Points on a hilly landscape, in no order, each with its height.
A ball rolls from a point to the lowest of its 2 nearest points, and stops where none of them is lower. Distance is the straight distance between rows; heights are no part of it.
zul: 2, 1, 15, -32, -21, -1, -19, -33, 62, 24, -25, 5, 43, 29, 17, 7, 6, 20, -11, -4, 53, 13, 0, 4, -2  (h 416)
gatoz: 20, -33, -6, 8, -1, -18, -66, 44, -58, -51, -34, -13, 22, -1, -7, 21, 13, 5, 22, 17, 30, -1, -23, 49, 6  (h 365)
dedi: -3, -4, -27, -6, 19, -4, 11, 31, -9, 15, -21, 27, 0, 14, -4, 1, -64, 17, -8, -35, -17, 4, 3, 1, -6  (h 335)
Kek: 15, 12, 33, 19, -2, -2, -31, -33, -27, 9, 33, -5, 2, -15, 8, -52, 16, -15, 34, 43, 57, 29, 0, -35, -6  (h 612)
Dabog: -49, 5, -18, -36, -3, 17, 29, -53, 34, 1, 3, 19, 33, 15, 7, -32, 6, -27, 1, -10, 9, 33, 13, -21, -11  (h 458)
Mot: -26, 28, -16, -5, 38, 25, 48, -31, 15, 20, 40, 31, -5, -19, -2, -4, -40, -21, -27, -11, -22, 2, 2, -25, 18  (h 526)
pizip: 51, 14, 10, 36, 9, -2, 28, -37, -41, 48, -6, -15, -18, 16, -14, -21, -39, 5, 7, -22, -1, -9, -7, -7, 25  (h 702)
geg: 22, 10, 5, 24, -27, -10, -18, 62, 8, -18, -28, -5, 16, 0, 17, -13, 17, 22, -7, 8, -8, 21, -5, 27, -43  (h 73)
zirut: -30, 15, -48, 12, 6, 9, 57, -24, -5, -21, 7, -19, -28, 4, 0, -21, 29, -31, 9, -23, -56, -1, 23, -18, -14  (h 368)
Vivek: 20, -5, 14, -3, -23, -4, -29, 45, 13, -25, -4, -14, -3, -26, 2, 36, 41, 12, -10, 21, -2, -16, -14, 33, -2  (h 433)
mif: 43, -21, 10, -8, -14, -28, -7, 53, 0, 0, -55, 5, 30, 43, -13, 15, -41, 37, -24, -20, -6, 8, -19, 30, -30  (h 280)
piz: -4, -15, -16, -10, 8, 4, 2, 36, -7, -38, -14, -17, -26, -23, -5, 78, 19, 7, 7, -13, -34, -58, -24, 29, 25  (h 789)
tomen: -3, 23, 3, -19, -24, 7, 25, -51, 69, 21, -3, -4, 26, 23, 12, 11, 19, -9, -19, -11, 30, 1, 3, 14, 0  (h 466)
dedam: 8, 2, -11, 18, -40, -18, -2, 5, 25, 5, -35, -4, 14, 40, 7, -10, 7, 13, -8, -14, 1, 9, 15, 22, -34  (h 462)
lov: 3, -13, -2, -38, 16, 0, 21, 17, 35, -24, -26, -21, 15, -15, 24, 11, -19, 16, 18, -30, -40, 9, -8, -13, -6  (h 334)
zumig: 61, 1, 18, 32, 0, -10, 17, 2, -46, 21, -4, -24, -14, 6, -13, 12, -43, 17, 8, -16, -9, -14, -22, 23, 17  (h 712)
kamup: -35, 6, -55, 37, 2, 6, -16, 0, -63, 17, 0, 21, -17, 15, -22, -41, 9, -24, 5, -7, 6, 0, 31, 2, 6  (h 613)
tik: -9, -40, 22, -24, -35, -35, 27, -21, 25, -14, -37, -27, 8, 48, -22, -25, -16, 20, 3, -24, -37, 13, 24, -39, -24  (h 465)
bime: -22, -27, -18, -31, -5, -12, -23, 44, 14, -61, -37, -20, 5, -9, 11, 25, 40, 5, 8, -6, -30, -16, 0, 14, -7  (h 669)
mada: 22, -12, 18, 6, 8, -8, 16, -67, -12, -25, -2, -66, -9, -6, 17, -2, 26, -24, 59, -2, -11, -19, -13, -10, 24  (h 625)
munof: 9, 9, -16, 17, 23, 18, 10, -7, -37, 23, 42, 8, -43, 0, -29, 27, 15, -14, -25, 0, -20, -42, 6, 13, 35  (h 468)
vula: 7, 5, -13, -25, 44, 13, 28, 44, 17, -29, -26, -8, -3, -44, 26, 57, -43, 6, 26, -30, -42, -33, -39, 0, 17  (h 825)
viled: -10, 34, -18, 43, -2, 15, 14, 18, -14, 13, 33, 20, -20, -21, 13, -46, 15, -20, -5, 33, 3, 31, 17, -11, -36  (h 826)
saro: 17, 2, -37, 41, -16, -6, -18, 76, -59, -26, -9, 20, -7, 5, -30, 4, 4, 5, -27, 8, -5, 11, -4, 47, -30  (h 344)
Temif: -18, 8, -24, 40, -20, -9, -4, -6, -21, -42, 16, -39, -33, -1, -7, -12, 87, -30, 6, 18, 1, -31, 24, 6, -4  (h 735)
kub: -5, 9, 16, -10, 17, 22, 18, -46, 1, 12, 47, 0, -12, -28, -3, -2, 11, -21, -6, 16, 0, 1, 7, -21, 24  (h 801)
zor: 34, 6, 30, -28, 18, 6, 35, -6, 51, 20, -2, -24, -2, -14, 9, 60, -33, 17, -13, -16, 9, -32, -33, 1, 22  (h 918)
sol: -35, -8, -29, -18, 27, 5, -39, 9, -7, 12, -11, 33, 6, 16, -10, 34, -35, 2, 3, -22, 31, -27, 1, 9, 26  (h 264)
Nenu: 45, 14, 9, 28, 29, 9, 30, -63, -33, 21, 7, -36, -15, 5, 1, -12, -14, -17, 32, -16, -12, -22, -11, -5, 43  (h 689)
bovif: -2, 11, 5, 32, -12, -2, -26, -50, -22, 19, 29, -12, -21, 21, -23, -23, 69, -35, 8, 26, 23, -28, 24, -2, 11  (h 667)
Vek: -25, -19, -31, -8, 25, 6, -50, 21, -46, -13, -4, 19, -8, 8, -13, 34, 2, 1, 12, -12, 22, -25, -4, 26, 33  (h 204)
Fove: -7, -30, 29, -41, 3, -21, -42, -5, 24, -26, -35, -10, 51, 12, 27, -38, 12, 17, 38, 5, 18, 35, 5, -25, -28  (h 574)
karub: 2, 20, -7, 23, -6, 5, 9, -20, 13, 56, -12, 40, 24, 9, 21, -44, -58, 5, -12, 6, 34, 41, 2, -7, -19  (h 486)
Lume: -33, -44, -6, -47, 33, 2, -15, -25, -8, -29, -11, -8, -3, -9, 17, 40, -2, 5, 44, -18, -11, -19, -14, -12, 37  (h 729)
gir: 2, -12, 44, -9, -6, -2, -21, -18, -21, 42, 14, 21, 4, -1, -19, -34, -27, 8, 1, 25, 42, 34, 1, -36, 8  (h 661)
gise: 22, 45, -1, 23, 22, 26, 4, 8, 29, 3, 13, 1, 13, -51, 39, 10, -24, -3, -9, 9, 15, 2, -23, 20, 16  (h 575)
bafug: 13, 62, -7, 28, 11, 28, 38, -17, 38, 24, 31, 15, 9, -26, 33, 14, -9, -18, -37, 10, 11, -6, -12, 29, 8  (h 538)
bomi: -52, 26, -26, -31, 16, 25, 50, -30, 42, 10, 22, 37, 13, -3, 11, -11, -10, -25, -29, -18, -10, 15, 7, -12, -8  (h 497)
gotos: 25, 27, -2, 23, 15, 13, 21, 4, -4, 19, 37, 0, -30, -30, 4, 18, -7, -3, -25, 4, -15, -16, -7, 15, 23  (h 431)
potel: 30, -20, -6, 20, -26, -21, -34, 66, -43, -44, -26, 14, 12, 18, -38, 28, 15, 15, -29, 23, 2, 1, -6, 51, -32  (h 422)
pize: 1, -13, 27, -51, 31, -4, 21, 24, 51, 18, -8, 3, 2, -5, -13, 59, -48, 28, -24, -16, -6, -24, -22, -17, 14  (h 908)
Kavo: -20, -19, -3, -34, -8, 0, -9, 11, 22, 6, 8, 11, -5, 9, -24, 35, 6, 11, -17, -9, -5, -17, 6, -3, 10  (h 881)
Sog: -5, 36, 8, 18, 0, 20, 13, 11, 14, -2, 37, 23, 6, -35, 36, -51, 13, -9, 2, 48, 7, 53, -6, -25, -43  (h 845)
teteg: 5, -1, -20, -6, -6, -8, 29, 27, 19, -24, -26, -19, -3, 1, 4, 15, -5, 11, 8, -36, -49, -10, 3, 11, -19  (h 247)
rafes: -16, 18, 3, 20, 12, 20, -15, -31, -15, 59, 46, 46, -9, -10, -16, -21, -11, -14, -33, 25, 32, 6, 17, -12, 22  (h 521)
gom: -24, -31, -21, -19, 28, 9, -5, 1, -32, -18, -5, 14, -29, 16, -21, 81, 3, 8, 11, -27, -12, -69, -10, 11, 41  (h 756)
baru: 12, 5, 6, -2, -4, 6, 30, 16, 9, 2, 32, -10, -24, -22, -6, 3, 13, -2, -17, 3, -41, 1, 7, -1, -6  (h 373)
tulif: 2, -20, -16, -16, 28, -1, -6, 82, -41, -53, -7, 1, -7, -40, -7, 26, -6, 9, 4, 3, -47, 1, -22, 13, 0  (h 638)
ruva: -16, 7, 13, -34, 24, 4, -6, -6, 43, 41, -8, 39, 32, 13, 6, 17, -71, 19, -32, -7, 46, 13, -9, -19, 7  (h 351)
pemil: 7, -19, 11, -3, -29, -9, -25, 25, -13, -30, 10, -11, -28, 5, -28, 52, 46, 1, -19, 14, -6, -37, 0, 40, 11  (h 508)
leret: -12, 33, -17, 12, 19, 18, 29, -10, 35, 32, 4, 34, 27, -4, 27, -18, -58, -6, -22, -7, 7, 29, -1, -3, -14  (h 437)
mekin: -16, 1, -16, 9, -15, 7, 40, -11, 1, 45, 17, 25, -19, 10, -21, -29, -14, -10, -36, -6, -32, 17, 20, -17, -16  (h 430)
Sabe: 4, 10, -23, -14, 9, 3, 9, 64, 17, -37, -30, -15, -6, -41, 12, 58, -5, 5, 4, -25, -40, -31, -24, 17, 5  (h 809)
vez: -10, -46, 25, -12, -33, -32, -45, 21, -18, -65, -19, -24, -2, 24, -20, 0, 47, 1, 25, 18, -8, -9, 18, 0, -18  (h 819)
pago: 42, 28, 19, 20, 33, 11, -10, 3, -13, 7, 14, -9, 0, -43, 22, 29, -37, 3, 6, 6, 23, -23, -27, 23, 34  (h 608)
verez: 26, 4, 18, -17, -2, -14, 3, 29, 43, -17, -39, -24, 33, -16, 34, 0, 2, 21, 12, -8, -18, 15, -15, 5, -23  (h 421)
vasat: -17, 2, -25, 36, -31, -19, -22, 14, -15, -50, -20, -36, -12, 11, 3, -11, 62, -9, 20, 5, 5, -19, 20, 20, -12  (h 686)
Gub: 20, 3, 26, -25, 27, 10, 40, -43, 22, 29, 22, -15, -13, -6, -7, 37, -31, 3, -16, -9, 6, -30, -16, -14, 42  (h 926)
pon: 34, 9, 33, 7, -12, -3, 24, -57, 6, -6, 9, -47, 3, -7, 15, -27, 21, -19, 39, 9, 8, 7, -2, -21, -3  (h 651)
foz: 17, -3, 38, 7, 25, 6, -16, -25, -40, 14, 31, 3, 6, -26, 7, -40, -34, -5, 31, 27, 37, 35, -1, -33, 15  (h 639)
zutuv: -2, 0, 3, -30, -19, -10, 16, -30, 61, 29, -41, 4, 47, 37, 19, -11, -32, 23, -4, -27, 30, 23, -3, -9, -16  (h 362)
ked: 6, -1, -11, -1, -36, -23, -7, 6, 50, -19, -49, -28, 18, 35, 11, 24, 11, 14, 3, -35, -7, -25, 14, 27, -20  (h 545)
Teduv: -16, -3, 2, -23, 32, 2, -33, -11, 22, 29, -9, 34, 24, 19, -2, 35, -62, 12, -2, -21, 56, -18, -9, 7, 24  (h 309)
lorud: -11, 14, 1, -11, 20, 23, -11, -4, 16, -11, 44, -3, -19, -49, 13, 37, 30, -13, -10, 15, 12, -25, -6, 16, 34  (h 829)
Sige: 9, 11, 7, 10, 12, 6, -1, -2, -19, 3, 11, 2, 1, -21, 18, -43, -25, -3, 21, 5, 6, 33, 0, -16, -6  (h 627)
mabo: -3, -16, 38, -46, 10, -5, -22, 1, 26, 25, 7, 18, 27, -5, 1, 0, -32, 27, -22, 10, 34, 25, -10, -21, 15  (h 399)
kotu: 23, 2, 0, 14, 32, 11, 23, 6, -38, -13, 19, -23, -26, -46, 15, 1, -17, -6, 24, -9, -31, -8, -16, -5, 25  (h 577)
Rasif: -1, -38, 2, -16, 10, -8, -47, 28, -57, -36, -10, 7, 0, 1, -18, 16, 4, 4, 28, 4, 9, -3, -10, 15, 17  (h 277)
mur: -10, 20, -19, 43, -13, 5, -3, 10, -27, -5, 45, -3, -45, -10, -15, -17, 69, -24, -17, 28, -4, -12, 23, 6, -6  (h 767)
nedid: -23, -40, -7, -49, 18, -5, -21, 22, 17, -39, -36, -16, 8, -4, 11, 48, 9, 13, 30, -29, -23, -30, -16, 3, 12  (h 707)
galif: -18, -11, 8, 8, -50, -14, 1, -42, 26, 34, -25, 11, 21, 43, -14, -43, 18, -2, -5, 3, 19, 25, 32, -19, -40  (h 312)
felez: 35, 8, 28, 13, 10, 5, -38, -3, -11, 23, 9, 2, 9, -14, 14, 8, -31, 15, 6, 16, 46, 7, -15, 14, 28  (h 635)
mapu: -13, -9, 0, 37, -61, -25, 7, -18, -4, 16, -25, 5, -3, 53, -26, -57, 11, -7, 2, 6, -11, 14, 41, -18, -52  (h 426)
Ler: 1, 12, -3, 15, 17, 14, 2, -31, -17, 62, 41, 30, -29, 7, -35, 5, -2, -11, -39, 7, 8, -30, 11, -4, 43  (h 495)
Korad: 11, 26, 10, 19, -11, 7, 7, 41, 28, 12, 6, 14, 23, -15, 42, -51, 15, 24, 4, 49, -1, 60, -15, -16, -59  (h 811)
Tuzu: 30, -12, 41, -18, -11, -21, -28, 12, 28, -10, -34, -21, 42, 2, 29, -18, 5, 31, 18, 9, 24, 30, -15, -6, -19  (h 506)
Leke: -30, 0, -15, -42, 23, 13, 15, -21, 30, 0, 13, 12, -8, 2, -6, 44, -4, -2, -7, -27, -2, -36, 1, -5, 26  (h 868)
nub: -41, 5, -37, 16, -23, 8, 32, 6, 11, 16, 7, 19, -14, 11, -9, -46, 6, -17, -20, -1, -37, 32, 33, -17, -47  (h 496)
febi: -44, -50, -17, -51, 36, 5, -26, 12, -27, -23, -9, 16, -8, 7, -8, 68, -8, 10, 25, -23, -6, -36, -14, -4, 43  (h 743)
Saf: -23, 2, -34, 35, 3, -2, -18, -22, -54, 4, 15, 1, -32, 23, -31, -16, 49, -29, 7, 5, 5, -30, 30, 2, 22  (h 641)
sali: 5, 30, -10, 53, -27, 5, -8, 36, -26, 14, 30, 16, -33, -5, -7, -21, 34, -3, -22, 34, 9, 12, 10, 13, -32  (h 797)
bizud: 5, -10, -5, 17, -37, -25, -11, -7, 10, -41, -40, -38, 1, 28, 5, 0, 27, -3, 28, -20, -18, -18, 15, 19, -13  (h 615)
vezur: -34, -23, -13, -18, 0, -7, -45, 29, 1, -50, -2, -16, -4, -18, 7, 16, 58, -5, 18, 12, 8, -14, 5, 10, 4  (h 614)
suf: -7, -47, 31, -10, -23, -27, 8, -46, -17, -32, -16, -44, -15, 40, -25, -2, 17, -2, 35, -10, -33, -24, 18, -28, 15  (h 560)
filu: -21, -44, 38, -21, -30, -26, -51, -4, -19, -7, 7, 9, -1, 16, -39, -28, 36, -1, 18, 33, 30, 17, 24, -47, -28  (h 722)
tave: -13, 4, -31, 34, 0, 5, -10, 1, -47, 26, -2, 33, -7, 9, -12, -54, -37, -12, 5, -8, 6, 30, 21, -9, -11  (h 580)
luze: -11, -3, -18, 9, -5, 0, -40, 14, -25, -23, 13, -10, -23, -19, -5, 24, 50, -6, 4, 16, 18, -23, 4, 29, 26  (h 563)
zosob: 5, 13, 22, 7, -2, 15, 27, -69, -10, 50, 41, 2, -8, 0, -25, -30, 15, -28, -15, 20, 10, 5, 10, -29, 19  (h 787)
ratiz: 4, -51, 33, -18, -8, -28, -70, 19, -29, -52, -28, -25, 17, 6, 4, -3, 32, 7, 45, 23, 19, 5, -3, 2, -3  (h 857)
luma: 3, 1, 31, 5, -22, 1, 29, -53, -3, 27, 37, -18, -33, 9, -35, -14, 42, -21, -14, 20, -18, -10, 20, -29, 5  (h 771)
vatir: -37, -18, -39, -9, 12, 13, 4, 11, -20, -40, 4, -7, -39, -4, -14, 62, 40, -4, 7, -13, -36, -52, -1, 12, 31  (h 772)
Dumop: 1, 16, 4, 9, 27, 10, -27, 50, 10, 18, 4, 50, 25, -15, 30, -14, -52, 27, -31, 22, 14, 37, -16, 3, -19  (h 739)
gimu: -22, 10, -49, 9, -12, -6, 36, 11, 16, -25, -20, -20, -6, 13, 11, -22, 13, -9, 9, -32, -49, 8, 22, 0, -32  (h 358)
Zutuz: 62, -5, 18, 31, -3, -9, -17, 0, -57, -5, -15, -29, -19, -3, -7, 34, -13, 6, 22, -3, 12, -28, -29, 39, 31  (h 693)
dusi: -8, -20, 19, -12, -25, -15, -13, -39, 3, 18, 8, -5, -11, 35, -31, 10, 26, -2, -12, 1, 17, -22, 23, -5, 19  (h 721)
kozo: 31, 12, -28, 35, -2, -4, -22, 26, -26, -21, -46, -24, 5, -6, 24, 17, -17, 3, 30, -26, 15, -17, -22, 48, 8  (h 418)
lod: -8, -44, 36, -32, -30, -37, 13, -33, 24, -27, -34, -41, 4, 42, -23, 14, 0, 20, 17, -29, -30, -19, 9, -22, 5  (h 519)
Nufes: -9, 6, -16, -24, 12, 7, 36, 2, 34, 21, -8, 17, 16, 7, 11, -9, -51, 4, -12, -30, -17, 21, 1, -17, -16  (h 388)
nalof: 14, 55, 19, 20, 7, 29, 33, -75, 22, 31, 25, 6, 29, -1, 24, -21, 6, -37, -16, 10, 38, 7, -14, 10, 20  (h 692)
Fup: 3, 23, -1, 27, -7, 11, -11, 55, 21, 29, 1, 45, 22, -4, 33, -35, -14, 32, -26, 39, 10, 53, -11, 4, -42  (h 773)
Vif: 5, -29, 29, 0, -14, -22, 3, -64, -24, -27, 2, -51, -13, 18, -10, -25, 36, -22, 55, 8, -8, -16, 12, -40, 0  (h 595)
kuraz: 8, 15, 9, 2, -24, 2, -23, 39, 40, -11, -6, 0, 16, -17, 27, 0, 46, 22, -11, 31, 6, 17, -6, 16, -21  (h 310)
rif: 11, -7, 12, -4, -8, -2, 19, 3, 7, 16, -1, 1, 8, 1, 7, -49, -23, 13, 4, 6, -10, 47, 2, -31, -31  (h 590)
Vatud: -21, 15, -23, -17, 34, 17, -16, 32, 17, -22, 14, 2, -7, -40, 13, 52, -3, -1, -7, 1, -2, -36, -12, 15, 31  (h 846)
kanod: 9, 3, 5, 5, 18, 6, 43, -69, -26, 8, 10, -25, -6, 10, -5, -30, 0, -25, 35, -14, -21, 2, 8, -30, 18  (h 676)
dad: -18, -44, 30, -6, -34, -34, -62, 18, -35, -45, -19, -9, 11, 31, -20, -42, 38, 2, 40, 25, 17, 9, 19, -29, -42  (h 769)
nokot: 1, -17, 27, 9, -36, -22, 18, -45, 14, 0, 9, -27, -27, 39, -32, 2, 48, -8, -11, 4, -22, -29, 27, -9, 2  (h 747)
rap: -34, 31, -2, 10, 14, 29, -8, -48, 9, 28, 32, 46, 25, -8, 12, -30, -14, -25, -15, 22, 46, 25, 10, -12, 14  (h 550)
zufet: 3, 3, 5, -4, 8, 8, 47, 16, -3, 46, 21, 23, -18, -11, -10, -29, -55, 12, -29, 1, -31, 35, 1, -33, -13  (h 479)
tet: 33, 29, 29, 8, -9, 11, 38, -59, 19, 26, 12, -19, 13, -2, 15, -24, -3, -17, 1, 9, 19, 18, -8, -10, 6  (h 674)
Gafi: 29, 3, 5, 11, -33, -17, -5, 30, 32, 30, -46, 8, 21, 43, 11, -2, -23, 36, -27, -7, 3, 17, -9, 23, -41  (h 372)
zomed: -40, 23, -45, -20, 46, 21, 16, -5, 26, -21, 5, 4, -3, -22, 18, 50, -8, -16, -1, -28, 3, -46, -9, 7, 30  (h 858)
rel: -6, 17, -6, -6, 37, 11, -18, 51, 3, -17, 13, 22, 17, -48, 32, -16, -27, 16, -9, 8, -6, 35, -10, -4, -9  (h 706)
mabar: -1, 23, -46, 34, 0, 8, 8, 17, -15, 33, 4, 26, -24, 20, -11, 14, -23, -4, -31, -22, 1, -25, 12, 29, 8  (h 329)
dotim: 2, 3, -34, 7, 19, 0, 0, 69, -34, -8, -15, 35, 3, 2, -6, -1, -48, 11, -15, -17, -21, 23, -9, 22, -20  (h 278)
pek: -17, 21, 8, 7, -1, 13, -10, -51, 1, 11, 29, 10, 18, -3, 9, -41, 21, -21, 21, 18, 46, 25, 13, -20, 2  (h 581)
topo: -16, -19, 21, -28, -34, -16, 24, -38, 41, 23, -18, -5, 16, 33, -17, -24, -2, 8, -14, -5, -7, 29, 16, -38, -21  (h 400)
Kage: 16, 4, -33, 25, -10, -7, -27, 60, -15, -30, -55, -8, 22, 7, 17, -8, -1, 14, 11, -15, 10, 4, -10, 48, -23  (h 313)
sivug: -16, 18, -47, 19, 4, 16, 43, -19, 1, 48, 13, 30, -28, 23, -22, -1, -17, -13, -36, -21, -34, -19, 16, 3, 3  (h 381)
Lok: 54, -2, 41, 16, -9, -11, -28, 8, -18, -3, 1, -29, -4, -12, 8, 14, 7, 11, 19, 14, 22, -5, -20, 21, 16  (h 668)
toba: -13, 10, -17, 2, 12, 7, 38, -7, -17, -18, 36, -11, -37, -22, -3, -16, 18, -21, 7, 0, -47, -2, 11, -17, 0  (h 307)
kobid: -12, -9, 32, 0, -39, -8, -17, -61, 2, 24, 18, -12, -4, 32, -33, -20, 62, -19, -1, 28, 33, -11, 26, -22, 1  (h 694)
Ger: 6, -2, 33, -34, 2, 3, 12, -20, 47, 12, 10, -4, 22, -10, 13, 5, -6, 11, -8, 5, 19, 23, -8, -14, 9  (h 442)
pala: 10, 24, 21, -10, 33, 24, 13, -37, 12, -5, 47, -14, -5, -53, 25, 20, 6, -23, 7, 18, 11, -13, -14, -2, 38  (h 814)
lil: -15, -32, 20, -67, 14, -5, -3, 36, 47, -4, 6, 11, 3, -6, -14, 52, -7, 25, -25, -7, -24, -16, -15, -10, 10  (h 896)
Vas: 30, -24, -10, -6, -10, -13, -4, 68, -30, 2, -28, 29, 12, 23, -31, 7, -46, 25, -30, -10, -18, 23, -17, 27, -29  (h 205)
muza: -4, 17, -11, -5, 45, 16, 41, -4, -11, -1, 36, 4, -22, -42, 11, 1, -41, -8, -5, -16, -38, 3, -8, -15, 23  (h 551)
sibo: -12, 10, 9, -31, -9, 6, 25, -61, 41, 11, -20, 7, 55, 19, 20, -39, -16, -9, 12, -16, 29, 45, 4, -18, -19  (h 417)
fitas: 35, -23, 2, 13, -7, -11, -41, 38, -31, -45, -52, -25, 15, -3, 6, 40, -4, 5, 27, -7, 6, -24, -32, 53, 6  (h 443)
kuniz: 0, -20, 39, -3, -32, -13, -28, -7, -4, 25, 7, 9, 0, 14, -27, -32, 16, 13, -3, 30, 28, 30, 13, -30, -16  (h 688)
Veg: 1, 43, -6, 2, -3, 24, 46, -50, 57, 16, 31, -2, 12, -12, 18, 22, 22, -26, -34, -5, 8, -8, -4, 22, 11  (h 505)
roso: 3, -5, -10, 9, 21, 3, 8, 46, -56, -44, 15, -16, -29, -47, 6, 7, 8, -7, 22, 1, -43, -4, -14, 1, 8  (h 606)
fub: 19, 6, -21, 33, -9, 0, -8, 35, -47, 3, 5, 11, -24, 8, -21, 9, -2, 0, -17, -3, 5, -9, 4, 37, 2  (h 260)
Gosi: -4, 3, -9, -18, 49, 5, -20, 91, -5, -36, -10, 18, 14, -56, 21, 12, -14, 16, -15, 6, -28, 12, -23, 8, -1  (h 671)
Fegu: -2, 0, -13, 16, -17, -1, -17, 2, -6, 31, -17, 31, 17, 23, 0, -39, -30, 17, -7, -7, 26, 34, 15, -5, -20  (h 534)
pep: -23, -6, -9, 20, -42, -16, 25, 12, 9, 14, -8, 16, -8, 25, -12, -63, 7, -5, -5, 17, -27, 37, 26, -36, -73  (h 525)

Where does a ball stop that starts at each point below?
pala -> Vas
Sabe -> geg
viled -> Vas
Fup -> zutuv
Kek -> toba
pizip -> galif
kamup -> Vas
tet -> galif
zumig -> zutuv
